Each row is a point on a tangle of strands that fork and nearly touch. The rows are in no order.
In the rows, zero is written as 128.
Two points are linked if the straight distance between their rows is under 85.8. Some points are linked to none.
kudot: [ 76 115 133 125  61 102 143 132 131 109  72 107  98 156  80 101 103 156
 127 136]
lipop: [ 87  95 107 111 105 111 139 180 163 106  88 103 122 158  53  88  81 128
 136 157]
Lat: [166 124  42 123 153 136 171 147 125 137 142 160 165 118 155  63  96 130
 133 135]
revu: [165 135 144 158 137 149 155  67 100 187 139 170 154 121 139 100 139 131
 107 122]
mugu: [184 136 113 120 152 124 173 115  77 165 116 185 152 137 170  83 133 102
 113  85]
bizil: [117 137 136 132  95  95 109 104 144 141 147 137  57 110 181 173 134  95
 110 155]
panid: [109 158 117 135 130 167  95  82 128  95 137 128 118 102 164 166 161 117
 110 109]
sulo: [135 147  97 179 138 157 186 132 107 147 111 170 168 177 101  97  99  91
 118 119]
kef: [131 171 106 149 106 104 136  84 104 126 101 171 128 116 182  98 148 109
  95 102]
dosog: [174 106 131 130 139 126 177 117  97 210 114 155 146 143 118  81 124 112
 131 122]
Ref: [155  75 114  87 154 110 125 179 160 167 146  90 139 109  96  98 115 142
 142 162]
Vidu: [ 84 151 151 153 125  74 107  92 101  86 128 144 126  70 150  94 178 184
 111 133]
pesas: [ 54 110 170 157  91  80 107 101 125 125 105 153  53 137 108  99 138 147
 112 173]
nov: [130 103 165 140 125 196 111 101 154 163 168 102 140 150  81 188 119 121
 121 154]
kuv: [ 94 162 100 123  89  73 142 156 119  77  92 111 107 109 171 139 142 136
 115 112]
Nez: [137 177 129 143 112 127 150 124 121 155 120 148 132 166 144 119 125  79
 119  91]
Nukid: [102 164  76 147  93 109 127 135 134  91  92 106  76 138 169 188 123  75
  99 118]
gafop: [140  91 185  77  86 137 118 110 167 149  88 141 127 147  50  87 128 150
 132 121]
dofa: [107 151  43 142  94 112 135 121 114 122  88 124  89 122 182 159 152  85
  92 115]
pege: [115 120 103 111 130  75 130 198 150  74 141  92 113 121 128 168  85 128
 153 168]
lugog: [113 114  77 129 172 188 127 145 123  92 166 126 179 110 116 138 143 150
 151 128]
vivug: [ 94 131  57 136 141 140 114 150 112  42 126 136 175 119 143 133 145 135
 119  86]
Givi: [ 99 126  73 167 121 219 156 108 128 131 139 148 132 138 129 178 153  80
 136 140]
ruga: [186 117 172 112 153 136 121 101 118 194 144 118 160 106 117 102 158 162
 130 115]
Lubu: [113 179 182 132 121  90 117 109 120 112 101 137  99 119 138  67 125 161
 138  95]
toroz: [166 133 159  94 145  97 141 118  78 133 105 127 162 103 139  63 147 179
 139  87]
datu: [135 112  83 149 141 152 152 157 166 147 123 125 177 142  70  72  83 129
 133 153]
tikof: [136  92 171  80  89 130 123 131 154 160  84 126 102 174  73  98 115 132
 122 144]
vuna: [137  96  69 119 139 143 157 145 126 198 166 143 118 129 136 139 136  86
 142 150]
Diges: [119 105 106  85 108  72 147 162 120 131  76 118  91 134  73  62  98 157
 160 104]
Fiti: [117 138 181 139  93 110 101 121 152 132 135 129  79 176 146 157  88 112
 115 171]
Tipup: [149 183 173 137 139 128  83 106 159 108 138 134  75 136 169 178 115  84
 125 108]
Vazod: [107 128  99 169 101 175 159 123 135 179 147 147 134 185 105 156 113  73
 117 141]
gan: [122 136 162 152  95 153 138 121 143 175 111 127 136 206  83 108  95  88
 114 127]
deron: [144 146 106  84 134  67 150 163  90 123 104 134 126 112 169  76 149 134
 144  88]
mif: [100  98 149 141  87  98 131  82 125 133  95 122 129  82  94  82 148 188
 119 152]
Kop: [117 183 182 173 118 164 119 115 152 128 136 115 152 185  89 135  96 107
 112 102]
Forag: [106 179 182 184 119 164 104  94 159 133 153 132 130 170 101 141 106 101
 105 121]
rabal: [129 177 183 127 117  69  98 147 151  95  96 135  65 118 193 149 103 132
 136 113]
zorat: [124 147 141 115 144 159  83  80 134 100 148 118 100  78 177 177 166 117
 124 124]
bemup: [132 148 184 138 112  86  88 148 152  67 121 106 111 124 152 199  88 169
 160 151]
nobat: [169 110 135  89 166 111 132 170 145 166 114 113 144 133  81  47 105 128
 157 113]
posak: [152 160 138 114 113  70 103 156 142  87  98 116  71 119 197 189 112 119
 140 115]
buzi: [108 136 166 138 129  86 103  99 121 124 146 121 116  70 146 108 170 185
 119 144]
tokoz: [164 161 161 105 139  99 143 109  80 136 102 147 149 125 154  63 133 147
 131  73]
Kifir: [127 136 151 112 136  93  96  99 119 121 166 120 109  54 176 136 182 179
 120 133]
guna: [ 96 148  97 142 113 124 134 163 145  76 131 108 110 148 126 200  99  77
 130 138]
lek: [120 112  94  89 171 165 114 149 126  84 149 100 129  87 150 181 148 105
 159 137]
gisu: [134 114 180 122 115 131 110 166 160 118 112 101 119 205  83 161  73 111
 130 160]
sozi: [102 159 120 161 126 175 115  76 121 104 149 146 153 111 143 151 156 138
 110 116]
podul: [159 123  73 142 162 177 146 151 163 143 148 124 189 133  88  81  86 145
 138 145]
vok: [123  99 113 108 118  72 128 184 134  88 142  92 106 112 138 192 108 141
 160 174]
zezab: [167  82 178  89 127 108 108 158 146 154 136  94 109 156 114 162 108 138
 139 167]
nare: [127 172 152 161 160 140  83  66 114 108 149 179 145 112 154 113 167 121
  99  91]
lir: [132 167 105 113 129  97 141 155 105 107 104 135 139 139 158 102 140 114
 126  80]
nadon: [ 81 100  99 181  80 147 161 115 129 142 123 117 161 132  84 147 133 151
 108 169]
fufe: [147  68 128 109 129 127 148 144 144 167 102 122 168 109  62  88 144 148
 136 144]
Maguz: [ 78 154 122 158  70 108 147 122 131 120 118 123 114 133 141 139 123 120
 108 138]
nas: [129 116 140 110  86  71 116 120 138 143 140 129  55 107 195 173 129 118
 123 165]
gik: [102 177 166 170 161 121  82  80 117  96 150 169 125 114 142 125 181 126
 102 102]
bubav: [116 125 175 150  93 160 116 105 161 165 124 122 132 190  83 123 105 110
  98 151]
loti: [142 117  93  80 173 157 100 140 112 100 134 109 117  95 175 164 165 100
 144 100]
zotip: [108 142 131 133 132 173 125 122 131 107 157 104 140 122 119 190 131 121
 132 125]
regod: [149 113 102 163 149 211 143  88  92  90 142 182 180 140 141 134 147 133
 122  88]
Kapel: [137 117 142  99 132 120 114 102 118 144 170 104 116  66 163 160 170 168
 129 137]
tuzi: [158 170 174 109 164 166  94 126 139  79 148 103 127 137 138 198 115 100
 156  94]
biroz: [154 159 197 126 140 138 109 134 147 137 149 102 127 154 120 149 110 129
 132 104]
moze: [148  99  78 117 144 137 150 159 145 209 164 137 124 151 118 106 104  83
 140 156]
genu: [108  93 200 127 121  87  88 103 144 150 120 133  76 107 110  94 155 171
 120 162]
zasad: [124 105  44 152 153 145 153 146 105  65 138 162 192 112 137  88 116 162
 123 125]
beto: [ 93 132  80 160 118 193 152 130 138 138 149 138 128 154 114 182 125  71
 131 140]
vog: [ 69 127 158 176  98 121 106  98 149 101 149 106 124 103 105 152 135 169
 101 173]
Sinok: [144 110  84  96 175 164  78 133 102  91 112 105 119 114 189 140 161  92
 136  71]
gibi: [148 129 226 130 123 139  78 117 171 146 132 117 100 183 105 140  89 127
 116 153]
Muro: [134 146  73  90 174 147 104 173 144  70 162 114 173 111 147 101 101 140
 140  94]
senab: [ 96 136  51 116 138 112 126 170 118  61 127 123 152 107 153 129 142 134
 121 110]
zala: [113 173 197 165 154 124  84  99 145 112 161 143 103 124 132 139 146 123
 112 120]
mise: [151 163 141 146 158 185  89  58 115 122 151 174 154 124 164 122 155 115
 114  74]
degek: [108 138 130 110 124  87 147 157 100  89  83  99 141 111 101  78 131 185
 149 100]
Deles: [149 132 157  99 107  84 126 177 138 142 115 127  71 187 164 158  81  88
 148 141]
tepat: [124 191 158 166 132 166 134 132 137 119 128 124 169 190  92 129 103 100
 120  84]
Sil: [108 165 200 154 105 124 109 112 149 132 112 127  98 171 110  95  95 120
 122 117]
Bik: [160 108 147  81 165  92 127 175 123 135 125  86 151  99 107  89 146 179
 154 114]
sir: [124 124 144 125 126 192 119  79 139 156 162 121 102 108 153 193 144  79
 138 148]
vozo: [147 130 118  73 144  71 132 168  91 110 126 116 141  90 174  98 168 166
 141  93]
sarer: [ 73 111 155 132  60 117 121 106 152 115  81 121  90 157  78 100 105 156
 112 159]
figun: [163  99  64 152 168 197 144 117 103  92 142 188 162 140 151 110 137 105
 131  91]
Silom: [153  80 121 117 114 125 160 130 118 221 113 140 130 162  99  86 123 102
 130 146]
Lif: [159  88 134  80 131  99 126 150 124 151 164 100  91 108 155 193 130 121
 160 158]
vid: [105 129  44 125 142 146 144 158 138 115 144 128 126 112 141 152 129  93
 134 140]
nune: [112  96 137 104  99  66 137 170 121 104 123  85 103  97 143 168 125 172
 143 167]
Nini: [ 70 111 118 138  80 109 152 154 134  98  75 100 135 145  60 104 106 152
 130 140]
Lun: [141 172  92 152 120 151 152 123 123 168 117 164 121 174 146 138 126  47
 112  91]
kem: [125  75 181  90  92 124 116 151 169 113  93  98 125 139  71 137 120 163
 124 164]
lal: [116 109 200 101 101 105  98 127 165 106  79 113  93 116  85 101 108 197
 139 121]
vaki: [113 114  80 146 140 127 158 144  93  96 123 136 191 110 116 106 142 173
 122 132]
Gur: [ 99 114 134 121  63  95 147 127 125 170 119 124  79 164 148 124 116 107
 113 163]
podis: [122 113 128  95 117  90 145 178 127 147  92 113  92 164  93  76  94 118
 155 119]
taz: [147 104  73  76 158 140 122 135 107 140 141 121 110  83 182 153 179 109
 142 112]
Zugu: [128 142 138 103 161 183  73 115 121  55 127  98 137 112 167 176 153 111
 134  79]
lor: [110 120  79 159 129 228 142  91 116 108 127 151 142 127 152 168 173 100
 136 129]
nek: [144 107  51  89 152 117 138 146 103 148 143 140 125  88 176 131 170 117
 136 120]
zun: [165 139 112  88 170 118 133 173 136 166 161 123 115 136 144 123 119  86
 150 109]
gamar: [ 86 121 179 174 106 136  99  94 163 105 128 103 150 106  74 125 141 177
  99 159]
dek: [128 102  55 128 106  96 184 132  90 179 126 156 129  97 163 123 159 121
 125 149]
Mefo: [147 116  77 116 178 184  82 134 107  90 119 134 145 135 170 123 147  86
 139  57]
suv: [ 99 137  82 119 129  99 142 194 157  90 142  94 127 126 119 130  77 119
 137 158]
Vizal: [148 107  86 130 125 167 162 111 117 208 159 156 116 132 145 155 152  83
 140 136]
delas: [142 123 107 106 141 143 121 151 146 131 146 120  87 152 140 199  99  39
 156 144]
rami: [158 132 124  94 179 144 123 166 142 152 174 111 123 137 124 148 109  90
 156 120]
fonu: [142 118  62 141 150 125 193 145 107 131 104 163 162 124 120  42  82 132
 126 142]
rov: [111 187 173 160 135  83  79 128 153  70 109 145  67 115 176 157 127 119
 111 117]
Ruvi: [120 104  90 116 138 110 148 144  95 127 139 114 167  88 132 124 166 178
 133 134]
zasu: [139  88  98 115 130 125 144 165 148 197 138 126 129 160  98  88  99  96
 133 163]
vovub: [127 101 171  86  92  68 126 151 125 145 102 110  62 119 158 119 112 170
 146 148]
tesos: [134 141 117 187 138 180 164 122 122 146 122 150 182 175  78 121 110 112
 119 118]
rimov: [118 121 119 163  99 158 159 124 133 193 123 144 140 203  90 120 104  77
 112 144]
dador: [ 76 129 103 159  72 121 173 137 118 141  80 137 127 184  81  92  91  98
 126 137]
nasu: [ 75 180 128 167  93 120 125 111 134  75 126 121 133 118 139 146 133 139
 101 124]
falud: [119 186 111 147 105 104 116  99 123 109 104 146 112 121 178 117 149 107
  94  95]
zomon: [141 122  93  94 149  78 163 159  90 133 105 134 144 105 132  52 124 144
 152 115]
Noko: [153 102 115  76 133 108 122 136 120 133 152 100  84  80 177 203 148 113
 156 146]
rili: [123 134 139 148 138 147 116  93  94  84 138 135 205 104 132 114 153 198
 111  99]
Boza: [131 163  57 161 136 159 157 137 125 140 117 173 135 173 138 129 120  52
 117 100]
beviv: [141 110 207 107 116 106  96 115 154 147 107 112  99 116 106  91 130 172
 134 133]
sipu: [ 85  91 110 156  81 121 157 122 124 132 102 103 160 108  84 125 144 174
 113 164]
Sipof: [133 137 166 120  87 108 117 137 143 141 131 130  76 192 158 172  83  87
 123 159]
mogi: [161  85 137 129 150 144 159 130 128 140  94 136 197 106  58  82 140 164
 129 125]
nos: [134 136 128 107 155 171  80 116 109  71 144 122 165 114 162 148 161 137
 133  56]
nabi: [145 153 104  80 184 110 104 192 140  72 157 102 152 113 148 108 111 142
 146  96]
zuv: [ 97 134 109 159 118 178 129  85 114 103 152 130 167  99 130 161 161 169
 116 132]
fogev: [115  88 146  85  94  61 141 163 115 135  99  89  87  98 137 114 131 184
 148 149]
bazas: [158  85 124  95 180 160 121 148 134 175 180  97 144 105 101 148 142 136
 154 141]
Kuran: [148 135 146 112 145 153 122 142 139 143 165 110 111 155 122 187 107  75
 147 123]
nal: [128 150 186 124 114  79 109 164 142  75 105  98 106 123 155 168  91 173
 155 133]
Veku: [120  99 136  81 106  95 141 174 131 158  92 116  76 186 102  91  88 112
 141 143]
vora: [ 77 194 154 173 116 135 101 106 135  46 131 123 158 126 126 132 136 160
  99 103]
zoki: [164 141 123  78 159  81 133 198 140 148 144 114  99 132 156 104 106  97
 154 114]
pifa: [138 125  62 148 133 138 174 128  92 130 120 177 157 128 151 116 141 114
 114 116]
zim: [143 115 189 131 145 152  88  85 149 155 181 101 124 100 114 162 144 156
 124 149]
tisi: [147 143 132 112 128 133 101 122 138  89 125 102  87 122 165 219 119  83
 155 129]
zeru: [158  95 112 158 166 158 179 132 103 120 105 155 199 124  81  80 124 163
 111 128]
zemiz: [ 76 164 196 170 130  71  95 127 135  90 114 159  64 123 148 135 146 129
 119 129]
fere: [ 65 120  97 164  74 132 162 152 135 139 116 121 127 190  91 135  97  93
 110 168]
pefu: [143 108  34 118 137 113 163 138  89 134 124 168 141  97 175 111 160 121
 122 123]
kag: [104  93 116 151  90 111 163  89 103 130  86 124 161  79  96  96 147 190
 115 156]
vuvup: [118 106 130  92 110  82 144 157 121 110  73  99 118 108  72  77 123 185
 158 104]
ruz: [123 117 112 140 142 236 123  83 116 113 138 139 149 111 163 164 182 108
 140 122]
Rida: [145 115 159 185 122 177 145  76 136 157 114 146 187 131  73 107 131 152
 100 136]
Vutu: [102 153 203 163 114 106  86 119 158 108 133 148  73 171 138 155  91 114
 120 164]
bas: [120 114  61 150 154 145 129 146 104  50 132 165 198 124 144 100 122 144
 124  84]
voru: [136 145 124 106 136 122  97 123 102  78 139 123 162 101 172 130 166 164
 119  69]
zug: [ 99 137  74 130 132 112 148 181 145 114 139 114 133 134 123 125 100 103
 130 142]
nitun: [153  95 100 171 151 165 191 112  83 119 124 171 185 130 114 104 133 163
 100 128]
solu: [148 157 112 110 129  78 109 177 137  76 101 108  79 129 177 193 110  99
 142 113]
Dober: [104 180 129 153 104 142 128 133 146  94 129 117 116 161 131 183 107  79
 111 107]
pogis: [173 123 137  90 182 114 126 172 133 153 129 105 160 123  98  67 122 144
 152 108]
Gebuz: [ 99 188 192 158 142  94 102 100 115  88 109 150 112 119 127  69 142 158
 129  96]
kapal: [181 114 111 130 164 131 191 127  83 183 117 173 155 136 128  70 117 114
 124 113]
dimi: [143 137 129  84 135  86 112 146  93  92 131 116 154  93 179 108 169 180
 130  80]
dobo: [145 126 163 116 125 159 114 103 143 160 173 118  95 143 138 195 115  89
 140 143]
nafen: [153 159 157 119 132 139  87 101 149 108 135 118  75 120 172 204 120  83
 141 123]
Mifal: [171 129 143  87 134 101 135 123 110 189 152 124 111 101 177 123 162 130
 135 109]
Refom: [132  84 107 105 135 121 117 169 157 131 162  99 112 161 100 175  78 100
 145 197]
savib: [105 137  86 175  89 123 183  84  88 123 103 173 149 109 157 114 140 138
  91 140]
dagi: [134  76  99 129 124 114 171 141 116 171 103 131 155 113  88  84 135 146
 134 155]
defo: [174 128 111  74 147 125 116 120 108 165 147 124  97  90 192 154 176 110
 135  96]
birum: [156 127 133 120 164 190 123 101 107 151 165 134 167 117 130 147 161 144
 142 103]
fof: [136 119 129 118 118 113 147 144 120 176 137 115 126 140 125 126 135 119
 131 128]
meral: [105 141  67 114 114  85 136 163 115  87 112 112 117 101 168 149 153 125
 115 114]
visan: [162 109 154 123 144 134 129  99 110 162 132 116 177  92 113 109 162 187
 125 123]
funi: [121 189 168 151 109 119 113 126 155 105 129 125  95 159 152 159 103  95
 114 107]
mup: [101 141 173 184 127 132 107  73 135 158 154 151 126 132 106 116 146 121
 103 147]
gise: [146  94  94 141 140 146 165 145 151 152  91 147 170 139  55  50  85 116
 135 143]
tana: [102 148  99 173 103 129 189 131 105 139  87 158 147 177  98  89  93  89
 123 121]
Feg: [145 105  93 134 144 122 192 135 107 161  83 162 142 142  81  44  82 110
 133 126]
nube: [127 122 227 134 128 131  72 106 171 138 117 143  82 187  97 127 102 126
 107 177]
Ped: [140 105  97 180 142 200 170  94  88  95 144 175 182 138 120 135 145 156
 110 119]
sis: [134 172 115 132 137 121 147 157 118 131 118 138 148 163 130 106 120  89
 129  89]
riz: [ 72 173 189 175 134  75 104 110 116  88 110 162  86 116 132 100 163 142
 120 113]
sez: [110  97  78 102 138 107 142 158 108 119 154 101 144  72 140 149 164 169
 138 148]
Sif: [115 143 117 140 118 191 119  84 142 138 135 126  94 121 158 191 141  62
 123 130]
Zevu: [119 132  46 120 160 173 122 147 143 112 124 120 101 125 157 159 124  49
 137 131]
Geku: [165 138 177 136 145 150 138 119 128 160 100 126 175 159  69  82 116 126
 132  92]
Vegav: [141 120 156 123 109 106  93 141 143  83 144 100 112 136 135 225 101 142
 177 168]
bimug: [109 165 217 173 152 115  78 111 152 113 154 145  87 149 124 151 123 115
 118 133]
kig: [109  88 113 120 122 120 137 178 160 134 119  95 141 144  71 110  99 127
 129 165]
guvan: [129 110 182 130 129 110  89  97 146 146 173 113  91 102 140 167 137 152
 122 170]
virov: [129  86 145  72  97 120 134 158 144 165  88 122  84 194  86 110 102 113
 123 174]
Kilud: [177 116 140  97 144 125 132 105 103 205 163 129 136 100 156 124 167 146
 136 116]
nopo: [148 129 139 107 132 120  99 147 139  77 146  98 109 121 140 227 109 112
 187 150]
falo: [ 86 146 123 166 123 104 109  72 100  86 140 159 152  72 154 113 179 174
  96 133]
didol: [138 113 177 136 140 185 104  91 147 162 177 100 138 121  96 178 134 138
 127 142]
Raf: [ 85 127 145 137  72  74 128 106 130 159 125 146  55 130 167 108 131 116
 111 169]
Tida: [109 135 132 180 148 130 117  52  95 121 153 186 149  81 143 114 179 154
  96 137]
toti: [143 152  70 114 166 168 116 145 130 127 124 133 113 148 156 146 135  51
 128  89]
gos: [101 172 164 166 136 136 102  89 121  82 138 131 173 112 119 107 147 177
 107 109]
suru: [103 118 185 147 115  87  91 111 144 121 150 130  76 113 148 157 127 147
 121 176]
Sise: [102 153  70 135 113 106 133 164 138  84 107 110  91 138 150 187 115  71
 115 125]
nogi: [175 164 132 106 139 105 154 115  82 149 102 168 144 138 171  73 134 106
 120  70]
puni: [167 110 157 100 116 113 146 111 118 168  76 139 124 146  66  60 106 135
 145  85]
melip: [105  94 173  87  74 115 115 135 170  93  71 120 108 134  53 113 113 184
 131 131]
zeki: [172 101 137  90 145 108 149 143 119 181  90 134 133 141  74  49 110 123
 156 101]
padon: [103 177 156 194 117 163 115  73 143 150 154 161 132 158 114 131 125  91
 101 125]
faf: [169 106 114 142 158 192 150  93  99 165 159 157 168 123 125 136 160 146
 136 119]
Tof: [135 109 182 153 107 159 118  85 163 154 109 129 173 125  59 103 137 152
 110 136]
zapu: [159  86 128  95 171 130 120 168 148 167 163  90 147 109  93 129 130 143
 144 145]
gisug: [131 159 132 137 161 153 127 147 117 104 139 120 186 150 102 121 129 141
 130  88]
zode: [102  87 166 129 100  79 112  87 128 159 116 130  89  83 116  79 160 176
 121 168]
zas: [136  81 186  93  95 116 105 140 161 130 102 103 105 156 100 156 109 156
 119 187]
fav: [131 124 131  97 126 129 109 105 126 111 153 103  94  73 174 196 157 131
 137 138]
Nubu: [152 138 148  89 128  74 137 185 131 138 120 116  82 148 164 137 106 102
 149 113]
puse: [ 65 111 155 141  69 109 114  89 143 134  94 143  66 160  96  92 114 141
 102 178]
fiso: [152 128  85 116 170 174 130 162 171 155 174 107 159 133 100 111  81 119
 148 142]
mosi: [ 84 135 103 137  66  90 162 146 121 138 110 122  96 146 150 133 120  99
 115 142]
bana: [153 158 128 169 129 151 148  62 109 176 138 189 140 132 154 112 138 101
 101 117]
Bek: [175  88 166  82 144 109 110 154 135 163 165  93 104 127 131 177 120 136
 154 152]
duno: [149 109  39 164 151 179 174 120 101  99 133 194 154 142 146 114 134 105
 118 118]
dapun: [113 144  48 147  90 112 154 111 104 144  97 151 109 119 178 147 157  90
  98 119]
Purur: [143 138  66 101 168 189 129 155 161 123 173 116 154 116 136 117  93 114
 155 133]
kaluk: [136 105  92 100 141 123 121 164 151 118 166 110  95 136 132 188  85  69
 169 175]
kek: [139 169 173 121 122  95 135  93 100 131  88 141 116 126 117  52 115 157
 141  80]
zag: [100 141 127 123 128 101 142 171 117  91 108  94 153 123 104 106 131 165
 139 117]
zutu: [143 108 135 139 140 133 134  97  74  90 127 146 206  95 137 101 151 205
 109  98]
seb: [ 76 106  78 178  85 143 169 137 127 146 126 127 149 150  94 150 123 124
 111 168]
zafa: [128 137  63 109 173 188 115 152 147  88 164 126 168 118 139 119 109 122
 151 117]
vasa: [130  91 188 118  93 141 107  83 168 158 103 144 136 125  63  86 143 150
 114 146]
sufo: [142 156 109 167 119 125 153  63  98 156 117 196 127 116 180 100 145  98
  84 116]
nobo: [ 76 132 163 161  98  92 108 110 146  96 144 116  98 105 134 158 130 157
 109 172]
zut: [142 102 129 185 122 180 167 106 131 156 108 148 190 148  60 118 128 140
 108 140]
Dev: [174 103 137 153 139 165 158  77 102 196 142 157 163 117 122 117 149 151
 116 132]
nofe: [152 144  60 119 173 170 111 138 119 119 122 154 137 149 163 122 136  69
 129  75]
sim: [143 165 159 104 159 151  87 136 131  43 140  96 134 120 146 197 128 131
 147  93]
sudok: [154 139 185 113 153 126 112 157 139 123 147  86 139 136 110 153 118 149
 142 111]
Roros: [147 145 106  80 174  97 112 191 140  73 151 100 125 102 153 143 117 133
 150 114]
rom: [110  80 119 116 116 111 125 180 159 117 127  93 124 166  80 151  85 120
 126 195]
gakuv: [158 168 140 128 159 203  94  81 122 129 143 153 148 144 160 138 153  93
 125  65]
vol: [119 135 106 102 153 120 120 164 130  69 149  95 131 102 138 182 130 130
 143 127]
Gosu: [168 148 141 119 175 199 119 111 117 157 164 141 160 144 128 141 145 107
 143  81]
Lage: [111 144 162 192 148 137 113  62 116 143 151 167 150 106 111 107 163 145
 101 141]
zeguv: [106 183 128 134  90  77 126 134 132  97  90 128  86 122 183 119 133 117
 110 101]
Vatot: [124 130 182 156 124 143 103  94 151 135 134 108 158 113  86 116 142 170
 109 136]
gusa: [146  87  92 107 163 166 143 134 115 175 177 120 145  95 123 145 160 142
 155 146]
nili: [116  79 132 118  89 137 132 134 141 178 128 110 120 168  96 147 120 117
 104 181]
Gamav: [102 116  67 100 148  96 136 185 131  88 151  91 151  76 133 120 127 172
 138 153]
nem: [123 104 167 150 103 182 109 100 164 169 150 115 141 175  75 165 114 116
  97 164]
fikez: [167 142 230 124 138 122  82 138 163 128 130 109 109 167 123 156  80 140
 145 130]
gad: [102 115  86 143 148 195 134 123 112  93 155 131 177 112 119 162 160 154
 140 124]
genon: [149 107  77  95 146 116 142 177 159 154 150  91 150 103 121  80  90 147
 145 154]
zab: [134 145 112 126 101 116 128 102 131 168 139 137  82 115 179 155 148  85
 110 124]
zoman: [154 116 144 111 143 109 140 107  82 131 117 125 179  89 134  85 157 195
 125 110]
Kar: [126  99  58 107 147 114 143 172 145 131 153  95 163  79 118  95 115 172
 141 166]
rogi: [121 120 188 108  99  79 109 151 140 117  99 109  80 133 151 138  92 170
 144 149]
bef: [ 70 123 158 150  89  67 118  97 117 154 118 165  49 125 149  94 149 121
 117 165]
mus: [151 135 115 131 109 143 140  84 123 211 153 156 102 129 168 145 150  81
 117 126]
siv: [132 107  90 108 137  87 167 159 108 157 107 123 141 112 110  62 119 138
 151 135]
kele: [127 140 171 124 129 112 121 154 134 100 126  81 141 124 108 140 126 171
 133 118]
modad: [151 129 162 114 110 101 140  82 111 152  78 141 113 119  83  54 111 162
 138  91]

A fork is a point with three links. Follow the links from the first point to the second and name the forks in between, in order.
nos, mogi | deron
dek, nabi | pefu taz loti
zoman, Lubu | tokoz kek
lek, sozi | zafa

Follow the links from the first point to the second, and from the first to the third. Name the last point that the two ways share.
tana, Diges, gamar | Tof
gad, Bek, buzi | fav
nitun, ruga, vol | taz
Kilud, riz, mugu | tokoz

A fork is a point with three links, a tip a point with one. Leave the first point through the second and follow the links. Name the first fork or tip that comes.
dosog, Silom | nas
Ped, nitun | deron
toti, nofe | loti
sudok, kele | Tof
Nubu, zoki | Kuran
guna, Sise | dapun
Lage, mup | tepat
bas, zasad | gusa
